Each row is a point on a landscape with many valleys, with its height.
From any point a ball rolls to the lowest of the 5 points nearest to it. It stops when none of these is lower. Distance is the straight distance between rows; heights are no part of it.
funo (h 697): [107 115 140  93 104 145 134 121 168 168 129 174 168  92 161 145 133 117
 107 137 133 145 107 136 163 141 144 124 136 128 114 121 162 122 113 129
 136  78 135 106  94 127  89 147 108 114 147  79 176]
gogu (h 717): [143 219 132 108 202 149 108 146 122 201 103  83 157 137 162 115  85 153
  41 124 128 109 125 207 121 139 122 111 116 131 118 191 180 135 114 168
  85 117 132 149  29  98 153 170 131 135 167 116  63]
mimot (h 459): [126 136 119  86  93 167 146 136 165 191 124 171 166 121 169 142 146 110
  78 126 153 169  99 120 183 158 149 150 140 108  82 117 170 129 146 107
 130  63 133 108  88 119 100 120 124 141 150  72 161]
nopo (h 119): [128 124 137 119  98  93 161 116 135 104 142 125 120 156  92 114 150  66
 172  91 104 149 132  75 166 114 111 140 122 157 125  94  85 123 168 105
 132 127 144 100 208 146 152  65 138 131  75 132 138]
Fos (h 782): [ 98 107 137 117 113 147 145 116 163 167 150 159 143  82 107 140 116 117
 129 135 125 122 132 141 139 136 154 143 143 136 136  94 147 128 113 123
 154 102 140 100 104 125 117 157  94 112 124 103 164]
damo (h 32): [140 207 131 134 174 144  54 145  86  66  93  83 124 124 182 139 142 146
  75 165 116  93 121 157  62 131 137 123 207 122 123 174 142 108  77 183
 132 159 164 151  58 118 105 151 128 154 190 149 113]
zuvok (h 318): [132 112 119 180 156 138  35 149 112  58 124  70 118 185 151 102 146 122
 100 136 132  98 145 114  17 144 146 120 162 117 124 197 132 107 106 161
 157 180 142 140  92 112  91 156 131 138 181 150  98]
rul (h 648): [111 170 122  92 138 149 134 125 174 197 118 153 156 130 190 137 127 145
  79 134 128 175 112 148 153 132 149 155 130 138  64 144 177 144 102 141
  94 100 133 141  90 143 134 141 115 115 168  87 139]
pefa (h 354): [147 124 153 164 102  86 124 111  77  61 107 133  83 139 123 128 140 126
 203 154 142 147 167 112 117 104 112 108 101 145 146 149 107 123 121  74
 117 185 135 123 210 160 194  85 128 101  80 145 105]
fifu (h 140): [ 81  99 122 127  79 144 188 104 157 153 165 177 161  45 110 148 148 129
 146 114 187 107  76 138 176 148  90 117 125 128 153  69 116 132 148 117
 149  81 123 128 175 112  59 119  99 126 126 128 136]
faz (h 725): [131 105 117 143 151 142 142  85 122 138 137 141 132 121 103 133 111 143
 152 127 114 115 134 111  97 121 131 141 138 128 138 102 137 130 104 139
 150 121 133  91 103 135 127 173 111 116 137 140 175]
Zanad (h 504): [144 115 122 171 155 126 113 155  82  95 118  81 121 168 129  79 114 147
 148 138 126 133 147 118  64 126 121 129 115  98 169 159 134 122 119 134
 146 145 108 129 100 119 130 149 150 153 142 163 130]
faf (h 113): [135 111 124 124  98 106 143 127 120  81 144 130 124 167  96 136 158  75
 171 112 108 151 142  68 165 108 113 121 103 166 107  95  97 118 161  76
 146 133 146 106 192 150 165  75 145 111  67 139 117]
fam (h 243): [141  93 143 116 103  89 106 122 118  69 179 141  90 128 102 145 169  96
 196 133 106 155 166 100 162 118 124 106 117 157 148  98  73 118 151  73
 137 126 163  81 202 161 169  93 147 113  26 144 144]
Silur (h 716): [146 229 139  93 214 133 123 153 142 230  85 128 173 157 152 120  86 170
  35  85 166 109 109 184  93 141 123 119 121 115 102 189 162 138 126 178
  97 112 143 130  19 106 131 178 114 126 185  81  60]
kotad (h 310): [104 112 106  99  59 139 193 102 164 149 161 170 143  78  97 175 148 106
 161 109 168 107 100 107 191 157  88 102 119 114 145  78 111 160 170 114
 117  71 112 137 182 109  58  98 123 152 125 129  98]
fusu (h 702): [162 159 160 127 138 147 105 125 134 123  88 122 123 126 170 124  95 140
 116 149 113 111 109 144 127 130 142 135 162 126 146 147 138 144  82 168
  89 127 128 137  84 133 128 163 122 136 181 123 156]
Beba (h 124): [129  96 115 143 110 106 166 117 112 111 144 132 140 143 100 106 162  93
 164 102 113 149 148  79 142 127 108 141 115 157 100  94 115 127 162  99
 126 142 130 123 200 130 146  65 123 139  95 129 132]
zuvus (h 709): [128 206 113  94 208 139 129 134 148 229  90 123 157 125 162 126  98 150
  52  92 145 113 120 175 127 142 134 129 112 128  80 164 183 148 115 168
  84 114 133 164  54 137 150 160 133 123 171  85  74]
Feb (h 252): [140  81 123 131 105  98  96 104 119  58 211 161  82 114  74 144 186  93
 191 119 116 146 129 117 208 111 132  88 124 154 168  77  49 137 191  82
 135 117 147  92 217 149 170  87 169 116  25 153 146]
rim (h 581): [129 127 121 161 145 119 118 125  93 114 132 101 101 132 117  94  97 159
 167 117 124 119 133 100  85 121 129 135 111 109 148 118 138 116 127 142
 138 137 111 108  95 122 140 164 147 142 132 150 149]
Lida (h 466): [138 112 156 182 113  84 148 127  76  82 111 124 105 143 118 101 140 141
 188 132 124 152 152  91 119 101 110 123  93 148 125 119 119 151 135  85
 136 180 123 134 195 143 186  82 140 114 100 147 102]
tiv (h 385): [112 100  87 129  90 107 173  94 154 149 174 157 152  64  81 137 136 114
 141 110 140 110 104 119 145 153 120 130 126 144 126  81  99 129 147 126
 138 107 117 134 166 115  71 109 108 146 112 131 121]
diro (h 150): [133 104  82 114  87  97 178 116 142 107 163 160 133 135  74 133 148  79
 152  97 117 125 138  86 150 137 117 120 124 144 123  88 101 122 163 106
 130 125 104 122 198 121 105  88 115 144 109 125 120]
sufiz (h 329): [125 104 114 153 138 103 170 116 108 130 117 108 108 126  93 107 131 148
 174 105 106 136 142  75 111 109 131 143 108 134 117 111 107 119 156 113
 141 170 109 131 160 132 158 112 134 134 113 140 132]
kagur (h 834): [132 204 127 140 176 136 107 145 118 144  84  62 143 136 182 123  99 159
  18 147 101  98 102 202  94 103 130 115 155 145 128 179 145 134  89 165
  91 146 141 166  57 115 155 160 125 161 165 128 110]
Zapus (h 680): [131 171 134 113 146 171 121 148 163 174  97 115 142 145 196 139  97 166
  72 140  96 115 110 171 144 114 145 144 134 128 106 144 180 138  90 165
  77 119 137 181  83 133 139 141 120 109 177 114 128]
Ruvem (h 139): [150  97 156 129  98  86 126 122 108  84 149 150 106 143 107 124 184  96
 188 121 111 158 154  83 159 101 126 117 121 158 129 110  89 113 148  69
 136 133 142  97 211 155 170  67 148 104  61 129 110]
buriz (h 606): [134 146 139 124 128 159 106 111 131 156 114 137 111 137 158 147 109 140
 131 146  97 111 119 128 120 126 134 145 160 121 119 129 136 137  80 178
  98 110 145 133  76 141 140 156 121 116 173 120 168]
ton (h 656): [135 156 131 108 139 162 115 112 162 170 104 147 147 148 190 145 114 149
  88 142 105 132 111 148 140 122 137 143 144 127 103 140 161 146  92 161
  79 113 135 167 102 153 135 146 112 117 175 109 147]
vudid (h 160): [155 167 109 169 174 126  75 135 119  69  98  77 100 138 155 107 131 153
 114 151 141  93 134 128  40 137 139 118 185 119 144 185 116 100  87 165
 130 142 154 149  80 101  93 171 152 150 192 168 122]
zuvi (h 708): [138 204 115 102 196 143 131 133 164 216 112 115 163 122 172 137 104 160
  46 112 154 142 106 187 145 135 136 143 110 127  84 190 189 151 110 155
  85 112 144 148  65 117 159 136 109 107 168 102 100]
Duson (h 481): [124 111  92 100  66 136 193 103 160 134 169 167 130 100  81 155 131  94
 187  99 173 108  98  96 184 139 100 111 130  95 151  73 115 141 179 102
 115  83  90 130 209 107  72  79 120 145  98 164  90]
zomud (h 151): [126 102  81 111  79 108 199 113 162 124 162 167 141 113  71 153 145  83
 159  89 152 116 113  87 163 144 116 117 125 123 134  68 102 144 185 105
 146 125 108 137 208 108  75  71 115 152 105 109 116]
kebi (h 484): [157  84 116 142  94  91 106  96 106  52 191 160  77 110  74 168 179 102
 199 127 113 158 133 109 170 114 145  94 131 139 162 110  60 106 157  64
 120 134 154  91 214 160 187  92 169 105  13 150 151]
Bef (h 426): [ 82 116 136  85  87 178 142 152 161 162 137 176 176  72 161 150 140 128
 104 134 150 131 109 146 189 137 138 136 129 115 136 118 150 124 164 108
 169  50 130 112 110 107 103 124 114 142 126  70 155]
dired (h 399): [153 115 148 164  95  78 114 132  72  56 106 109  93 139 115 111 126 138
 178 163 152 135 159 134 100 104 122 110 102 127 174 161 106 131 121 108
 134 220 125 148 196 140 176 111 134 110  96 147 106]
Zuno (h 726): [ 98 111 132 101 122 150 137 120 143 160 135 173 152 100 130 150 116 129
 127 143 115 132 115 127 131 144 148 146 145 134 118 111 124 125 107 142
 132 100 159 100 103 137 111 154 100 120 141 108 169]
vema (h 246): [ 80  93 110 101  61 155 195 103 154 166 161 171 124  50 111 148 138 128
 182 111 189  94  61 128 210 134  74 124 106 112 148  62 102 157 173 103
 120  50  98 124 180 100  82 102 108 135 114 145 116]
puro (h 384): [145 119 122 159 130 106 153 128  81 103 105 102 116 143 101 122 138 139
 184 119 130 143 147  79 112 102 111 157 103 138 110 123 133 122 146 119
 151 158 110 148 147 157 159 114 132 114 101 151 125]
dulis (h 460): [138  90 132 166 147 128  58 175  85  67 116  88 101 193 113 100 115 126
 120 166 108 146 158 136  43 105 136 110 111  94 159 186 121 120 129 115
 154 208 116 122 107 121 124 175 141 134 145 159 105]
Tode (h 710): [121 207 144 121 192 148 112 150 148 195  90 101 151 138 181 134  98 161
  44 123 123 132 122 188 143 132 143 133 125 135 104 161 168 146  93 181
  72 131 124 166  72 129 152 146 116 133 167 120 110]
nivu (h 636): [ 85  95 135 109 103 129 151 112 154 140 151 157 138  65 101 130 112 138
 127 127 142 119 108 137 153 139 125 137 125 126 115  75 125 121 126 132
 153 108 137 102 115 123  78 137  90 127 115 100 151]
Fek (h 720): [116 209 131 106 195 145 118 142 127 201  85  91 164 156 182 124  86 152
  35 129 122 116 124 223 122 124 124 116 131 116 100 184 163 138 117 176
  86 117 139 165  55 107 146 147 121 133 156 110  85]
pez (h 519): [154 126 142 131 138 153  99 116 122 124 124 114  89 135 166 125 103 152
 139 131 119 109 123 132  79 109 120 151 152 122 134 131 121 136  70 163
 132 122 131 113  88 122 122 170 123 130 174 135 173]
burur (h 584): [131 115 129 159 155 123 127 130  73 125 124 103  85 153 110  93 106 138
 171 122 139 126 138  97  72 127 144 139 110 114 167 156 142 119 147 140
 154 144 106 121 116 130 145 149 154 135 121 160 120]
vame (h 670): [107 133 144 104 117 173 125 119 158 171 132 151 143 107 159 142 113 130
 119 164 107 139 133 158 142 133 152 148 153 126 109 134 145 137  81 142
 115  99 132 115 101 135 121 153  99  88 146 105 169]
Vugi (h 501): [129  85 140 164 119  96  79 170  71  57 103  93 120 190 110 101 120 115
 120 193 117 130 186 156  64 103 138 114 119 103 145 171 128 120 149 107
 155 224 115 122 141 135 144 148 125 136 111 158  99]
fenav (h 419): [130 119 125 151 138 107 156 107 102 127 144 114 122 119  93 119 112 148
 157 100 101 122 137  88 114 125 118 144 101 147 129 100 127 113 134 106
 136 146 110 110 129 136 131 129 126 121 118 150 150]
Godi (h 714): [140 180 139 122 179 148 112 144 136 181  94 115 159 143 173 127  89 155
  58 163 107 140 111 181 129 115 138 139 132 134 115 170 159 149  90 179
  74 139 123 169  78 130 138 152 120 143 173 123 119]
guzos (h 145): [131 112 131 156 167 116  37 161  94  36 112  73 110 210 126 114 150 128
  89 154 107 117 179 122  22 128 135 118 134 120 107 207 111 111  99 147
 130 218 138 146  82 118  98 159 135 114 171 158 101]
vuge (h 129): [138  96 110  97  89  93 158 133 145 110 150 147 131 147  71 135 155  70
 154  95 125 139 138  78 177 135 111 121 127 125 132  77  85 142 182 107
 143 113 119 100 220 119 112  67 141 129  90 124 116]
gofa (h 319): [127  94 122 171 150 118  48 163  99  52 117  70 109 199 125  97 150 127
 112 158 122 124 179 123  31 151 130  98 131 114 130 200 113 129 108 145
 145 193 122 130  74 117 115 161 154 126 165 155  99]
fad (h 438): [126 110 140 171 127 109 123 154  68  81  88  74 113 167 110  85 117 160
 154 145 135 144 154 126  76 101 128 118  89 107 159 167 148 130 143 103
 157 199 103 136 144 142 165 135 145 137 101 164 115]
kud (h 153): [130  74 124 108  97  85 116 126 125  77 172 165 109 135  76 134 160  83
 180 113 127 141 147 112 190 113 131  98 138 135 160  85  47 117 177  66
 128 111 161  82 225 139 163  65 164 117  24 138 128]
Totud (h 143): [136  77 135  99  89  89 118 123 142  76 159 156 110 138  73 134 158  56
 165 107 130 148 142 111 207 120 138 104 131 119 168  71  70 132 172  80
 149  91 149  85 226 135 149  67 170 107  36 132 126]
bimo (h 269): [146 103 154 142  97  81 105  99 100  56 160 163  81 132 106 158 161 103
 219 132 107 154 161  99 137 109 119 100 120 159 154 117  85 118 134  69
 123 154 164 109 199 149 193  98 155 100  44 142 124]
vipu (h 593): [ 97 112 136  99 102 156 147 121 167 158 130 176 158  78 142 154 138 122
 111 145 139 134 113 135 160 158 146 129 124 113 114  98 143 118 128 118
 171  73 130  99 105 125  93 138 112 137 129  69 152]
moso (h 711): [142 218 119  95 206 140 117 149 146 210  99 104 162 123 178 114  88 168
  34 116 145 110 130 197 127 124 133 129 122 123  99 181 182 148 121 183
  80 117 133 170  34 127 137 148 125 123 162 102  82]
sefu (h 538): [129 108 122 166 137 118 127 114  94 135 120 106 106 129  97 100 115 161
 168 102 111 118 135 104  88 118 128 150 116 119 140 128 142 121 139 126
 143 146 115 111 107 139 140 149 130 134 113 151 150]
Bel (h 745): [128 203 149 136 167 140 117 134 114 127 102  67 145 131 179 133 101 155
  51 159 112 116  90 195  93 107 142 115 169 142 128 158 141 149  79 186
  95 147 130 156  65 115 129 139 122 141 165 149 127]
migus (h 458): [123 115 127 152 123 137 160 102 115 149 138 110 120 106  92 128  88 144
 165  89 109 119 149 102 114 132 126 144 102 134 127  94 124 112 127 131
 155 134  98 112 116 129 132 145 130 112 128 146 148]
Ras (h 597): [118 159 118 105 142 156 131 142 179 200 131 165 168 133 183 146 134 120
  59 107 147 169 119 135 169 148 139 146 129 128  79 149 176 139 114 122
 102  74 126 159  83 143 103 117 129 117 160  79 130]
lol (h 193): [120  95 105 136  99 101 175 113 160 141 159 148 142 110  65 132 139  91
 148 100 126 109 123  96 154 134 117 133 124 142  98  77 105 119 150 121
 145 139 100 133 187 111 101 101 119 139 114 122 136]
berel (h 295): [ 86  95 124 105  89 151 161 130 148 146 141 164 161  39 123 151 129 121
 128 133 161 123  81 144 180 142 117 138 119 126 149  87 128 137 142 120
 158  69 121 108 145 113  89 117 117 131 122 100 153]
rufo (h 479): [139 109 126 163 151 116 143 119  93 123 115 105 111 137 105 110 115 135
 176 117 128 131 131  67  96 127 122 132  90 139 122 114 128 114 132 133
 150 168 111 121 125 137 153 133 129 123 122 148 144]
lupa (h 240): [124 103  81 116  87 111 191  99 161 140 164 160 137 100  57 144 132  90
 167 108 131 118 112  98 152 143 115 115 129 123 126  80 105 128 158 115
 135 126 101 116 180  95  83  95 130 154 111 139 127]
Zef (h 784): [128 212 142 129 170 158 111 134 129 124  76  86 131 136 205 128 119 157
  41 171  97 119 106 196 110 109 146 116 164 130 129 162 138 132  70 163
  68 136 143 167  64 132 137 153 125 146 165 117 111]
vabug (h 607): [126 130 142 113 131 158 103  99 131 152 115 129 118 137 161 130  97 146
 137 129 109 109 114 129 117 131 135 146 159 125 146 124 129 137  90 160
 105 116 141 132  78 131 136 175 106 101 173 119 169]
ses (h 127): [145  79 139  95  93  83 134 132 132  81 153 144 110 146  65 123 181  76
 167 118 123 128 142  91 186 113 108 114 128 141 152  81  73 126 168  81
 134 124 154  85 212 146 147  76 141 117  61 127 127]
mota (h 194): [149 111 144 130 120  84 128 128  99  90 147 137  96 145 108 152 168  95
 213 127 118 150 155  90 159 103 116 119 112 164 143 128  94 112 134  67
 121 143 154 114 218 156 179  87 141 108  68 138 110]
kosom (h 664): [112  99 124 130 141 145 144 114 143 155 139 139 125  94 101 128 115 129
 143 125  98 106 147 124 118 140 136 140 134 125 129 108 132 120 111 144
 145 120 125 106  86 137 106 174 118 126 128 141 175]
raba (h 569): [105 125 131  93  94 161 142 143 179 176 132 159 176  90 171 146 156 130
 104 131 157 146 101 143 171 164 152 145 146 113 109 108 162 120 127 111
 148  42 141  96 104 138  92 120 104 127 134  91 162]
Muguv (h 362): [112 107 101 122  74 127 193 117 163 145 168 172 137  85  67 168 136 107
 160  93 161 113  92 106 167 149 110 125 127 126 130  78 103 133 183 109
 134  89 105 132 201 106  56  89 112 155 103 135 106]
sozo (h 722): [109 133 126 100 103 150 124 113 184 177 126 173 163 103 157 165 133 130
  89 141 122 145 127 139 165 139 141 148 122 113 111 127 153 130 103 136
 135  87 135 114 106 146 115 148 107 106 134  85 153]
fakez (h 770): [135 195 149 129 167 132 121 153 128 161  82 102 145 145 186 119  93 154
  37 148  98 128 123 201 120 117 133 125 138 114 119 179 149 143  98 170
  72 123 135 163  79 124 145 151 138 139 169 133 111]
bezo (h 490): [137  96 148 166 162 107  39 155  79  32 109  74 105 224 126 117 132 123
  95 161  76 131 185 138  23 115 140 111 131 127 118 196 114 109 108 117
 155 205 130 133  92 132 127 173 137 100 143 163  94]
keze (h 464): [139 193 151 146 151 145  96 125 103  91  96  80 115 116 182 119 110 150
  75 163 109  98 110 173  78 136 138 126 186 134 132 163 112 122  75 170
  93 156 146 160  70 117 120 161 131 160 181 136 124]
Tos (h 156): [150 115 130 149 118  81 139 133 110  79 126 124 115 144 121 117 166  97
 176 121 118 149 147  71 146 115 120 128 103 164 120 107 108 129 128  78
 126 160 133 132 212 169 170  83 120 102  79 133 102]
tup (h 668): [136 164 143  93 154 160 120 124 168 195 109 137 141 145 185 141 133 140
  70 137 105 149 130 144 154 115 140 159 134 127  93 155 177 150  87 146
  84 123 124 163  79 137 143 150 116 109 152  90 128]
sed (h 425): [128  91 134 169 147 129  68 155  85  58 113  93 109 188 125  75 132 140
 129 161 114 124 162 127  38 129 126 109 130  88 141 180 134 118 124 125
 156 157 107 134 112 108 125 162 143 145 149 149 110]
Tugaz (h 577): [122 148 138  80 118 167 134 143 169 190 132 180 164 108 171 149 152 119
  90 137 149 159  98 128 162 153 151 152 129 118  87 151 160 114 110 125
 152  52 137 123  85 115  92 134 137 138 152  66 149]
nek (h 411): [146 119 139 179 113  80 111 150  87  66 105  93 106 140 105 111 111 131
 158 163 150 131 170 142 100 109 129 112 113 114 158 156 140 124 133 108
 139 214 116 133 178 136 181 110 117 130  87 167 103]
Sib (h 306): [100 119 125  74  82 191 162 144 159 171 135 165 165  81 146 128 134 148
 114 103 190 133  63 152 230 152 105 146 106 122 145  69 110 133 158 120
 153  41 137 117 107  92  93  92 117 136 125  80 162]
pav (h 764): [105 100 128 104 104 139 143 113 162 160 137 165 145  81 133 147 133 122
 124 147 128 117 116 148 164 148 140 147 136 128 117 111 141 121 103 135
 148  87 131 100 110 135  99 136  96 120 127 104 166]
livus (h 339): [146 149 132 151 152 141  96 125  95  97 126 100  92 145 149 107 117 147
 133 143 123  95 125 138  57 141 134 131 162 120 136 157 127 119 104 160
 141 140 137 139  82 126 108 169 150 144 186 158 146]
Fugel (h 360): [134 111 132 163 145 132  56 155 108  74 122  82  96 196 120  95 138 138
 121 144 124 121 152 118  45 118 142 112 142  99 145 193 143 104 130 154
 148 181 135 132 100 117 116 182 151 148 166 167 115]
kosa (h 286): [ 63 115 119  80  67 186 201 115 153 188 135 162 161  61 144 135 141 134
 150 105 208 111  62 148 234 150  71 113  98 123 148  62 117 149 179 115
 131  39 108 134 161 101 101  89 114 124 118 114 134]
Zev (h 366): [138  77 104 135 111  86  85 113 130  54 197 162  61 102  76 165 178 103
 194 123 112 142 144 124 171 115 139 101 143 149 172  83  40 104 176  67
 154 115 145  98 224 140 169  86 179 121  19 142 151]
lefis (h 166): [109 109 105 132 108  97 177 113 122 139 159 142 132 109  65 133 138 109
 142  90 103 126 135  94 143 125 118 146 105 148 112  81 112 108 156 123
 122 151 113 124 162 130 115  97 113 140 100 126 133]
Savoz (h 666): [125 167 155  95 142 163 122 121 150 173 101 132 140 154 184 147 101 150
  92 150 114 134 120 141 138 113 144 141 152 139 108 135 155 153  84 177
  92 128 134 161  89 131 143 143 122 117 167 114 139]
lil (h 665): [120 192 119 110 172 151 121 136 177 209 124 150 160 119 187 133 134 148
  66 108 150 148 108 149 154 138 144 170 130 127  62 154 187 164 114 144
 112  97 119 158  75 133 120 134 137 123 167  96 120]
zozop (h 302): [ 82  94 122  88  82 171 182 121 154 182 139 164 157  62 163 131 155 129
 116 120 202 117  75 163 217 160 100 122 110 114 137  72 116 144 142 115
 143  38 112 107 135  98  92 110 114 145 115  86 146]
forim (h 176): [134  98  89  96  82 103 183 113 161 123 159 152 145 118  80 142 139  70
 150  82 136 125 107  72 170 147 119 120 136 113 120  84  91 128 178  92
 130 121 107 128 205 104  87  76 123 153 109 133 113]
det (h 700): [143 181 131  99 177 152 111 138 154 200 106 104 144 139 181 133  97 157
  47 118 127 132 120 187 143 122 134 143 120 139  89 164 170 150  91 154
  77 107 132 186  73 133 147 151 122 114 171 100 101]
ziri (h 699): [124 198  90 107 181 136 129 129 163 239 123 130 155 121 177 139 102 156
  62 101 148 140 108 164 150 137 153 149 113 115  67 172 192 140 111 167
  95 119 127 152  61 136 143 148 140 101 176  93 104]
tabaf (h 567): [139 100 127 168 162 131 108 132  90 114 129  88  98 154 117 101 101 152
 166 115 126 120 149 100  58 134 114 123 130  96 154 147 135 102 116 140
 144 152 109 125  94 137 127 166 151 153 150 147 138]
seba (h 256): [148 130 128 161 167 145  72 143 109  75 119  89  97 154 145 104 147 141
 122 150 132 114 142 126  38 139 127 113 150 115 136 172 136 106 105 153
 128 158 132 134  71 116  99 172 149 142 193 156 122]
luzu (h 345): [110 142 137  65  83 185 161 154 157 177 126 165 169  99 164 139 139 110
  95 130 169 156  78 141 197 165 136 129 134 111 124 101 152 136 170 109
 157  34 135 110 112 100 101 113 123 146 155  78 160]
vatap (h 757): [120 226 139 127 194 148 112 151 129 170  83  83 168 141 178 122 105 151
  33 151  96 113 122 218 110 122 131 123 123 135 135 172 156 155  94 162
  94 141 126 174  43 118 147 147 123 144 156 117  98]
nono (h 253): [158 135 124 163 182 115  34 156 115  56 112  76 106 168 146 120 152 133
  93 139 121 107 164 132  27 139 137 131 164 134 116 189 135 100  92 163
 134 181 150 146  64  90  90 164 134 131 175 148 101]
Bepa (h 478): [140 103 149 173 139 105 113 139  79  83 113  94 104 149 109  94 125 149
 158 134 140 145 140 115  99 104 114 134  82 112 141 148 146 127 145 102
 132 186 112 144 165 140 167 119 132 116 108 161 106]
safi (h 301): [118 104 111 151 146 119 172 115 107 133 132 122 129 125  74 122 125 137
 158  94 115 117 141  78 132 133 123 149 111 155 120  92 121 117 140 121
 145 156 107 119 131 129 119 126 120 132 105 127 143]
dapu (h 510): [147 104 132 175 134 123 140 148  78 101 117  84 113 139 119 107 114 154
 162 133 138 134 148 117  89 105 111 133  88 122 150 152 144 121 159 120
 158 157 107 135 136 147 150 133 161 142 115 163 127]
noza (h 474): [131 106 140 180 133 114  88 171  82  70 102  83 105 184 114 100 128 131
 135 168 129 144 178 139  54 119 128 112 110  96 147 181 131 116 142 112
 159 196 119 129 130 120 146 168 153 136 115 165 110]
sobom (h 677): [118 111 146 100 124 151 119 107 140 160 132 156 135 114 140 131 109 133
 141 139 101 103 126 131 129 136 135 137 134 133 125 110 137 126  88 142
 138  98 148  96 109 138 117 166 104 108 140 117 182]
duk (h 455): [127 116 154 170 137  97 139 138  70  85  99 104  91 150 113 113 119 138
 189 127 132 143 156 115 101  97 136 125  81 136 143 134 122 116 126  97
 138 191 130 146 184 157 173 103 122 103 100 145 117]
sog (h 195): [145 118 125 157 127  98 161 119 104 114 134 118 128 128  98 130 136 125
 164 112  98 147 146  65 132 115 115 145  98 164 107 106 115 110 144  98
 149 162 133 120 175 149 150  92 134 122  95 136 115]
bifi (h 640): [143 140 143 106 123 168 116 105 145 167 131 157 136 117 148 130  97 131
 127 159 109 115 129 140 123 119 138 142 154 127 132 132 142 139  89 153
 128  91 143 118  84 133 132 149 120 118 163 102 177]
sanad (h 198): [150 109  96  87  73  96 165 143 162 116 160 161 138 136  65 133 147  76
 165 104 149 140 119  82 180 146 115 109 131 109 149  70  97 148 192 110
 129 108 116 110 218 112 103  67 139 154 102 124  90]
tiga (h 368): [112  98 112 133 120 103 175 102 143 151 156 141 126  64  70 117 116 127
 125 106 104 114 131 109 131 129 119 132 126 147 124  72 124 108 139 121
 150 129 107 113 136 128 104 118 111 120 107 131 151]
mefi (h 421): [139 105 151 179 118  86 106 155  69  67 107  98 101 161 116  94 109 137
 162 155 142 139 162 147  83  98 138 117 100 134 157 151 121 117 132 112
 143 205 107 138 171 140 168 121 133 142 108 156 119]
pekos (h 265): [156 119 150 149 116  90 136 111 103  59 128 144 101 144 116 133 143 125
 212 127 134 174 161  94 125 110 127 119 102 148 125 133  84 110 130  80
 122 154 150 125 210 160 183  88 132  95  74 145 100]
ribez (h 327): [ 92  93  97 116  78 134 187 115 147 142 168 169 138  71  96 149 146 107
 146  97 164 107  90 106 160 151 103 121 123 125 131  77 117 143 168 113
 137  89  93 127 188 107  70 111 109 152 114 143 105]
kipo (h 206): [155 176 139 159 155 136  80 137 116  81 105  90 107 139 164 119 114 151
  96 153 128  85 106 149  72 137 142 115 179 148 149 169 130 113  92 183
 120 145 127 139  65 113 104 162 130 140 191 151 132]
zokap (h 516): [143 160 134 135 162 143 103 120 117 107 105 113 109 140 163 126  92 164
 108 150 116  86 119 138  73 145 139 121 180 139 142 152 110 131  93 174
  93 129 135 146  93 109 135 174 127 147 186 141 163]
Zede (h 638): [139 146 148 114 128 155 113 110 162 166 107 136 137 130 171 142 107 141
  92 144 101 139 125 143 130 113 142 150 150 123 109 145 148 132  95 174
 108 110 132 142  97 138 137 150 113 103 169 110 155]
Lura (h 526): [114  93 124 134 130 129 154  99 133 152 161 139 126  99  83 124 117 130
 143 112 100 119 127 112 132 138 134 146 118 144 131  87 135 114 130 125
 151 121 119  99 105 125 117 139 104 120 108 141 151]
vefe (h 189): [148  67 123  74  75  93 138 134 166  96 158 169 118 146  65 146 158  54
 158  89 161 142 140  81 209 127 109 101 151  99 168  67  94 143 189 102
 142 106 121 101 221 146 150  54 158 129  60 132 105]

Where does a ball stop that starts at each point below?
vame -> damo
ziri -> fifu
fad -> faf
rul -> fifu
sobom -> damo

Two balls start at each pair of points below. Name the first point that both come to, or write -.
Zapus and zuvi -> -
Silur and vabug -> -
tiv and migus -> faf
moso and zuvus -> ziri
sozo and faz -> -
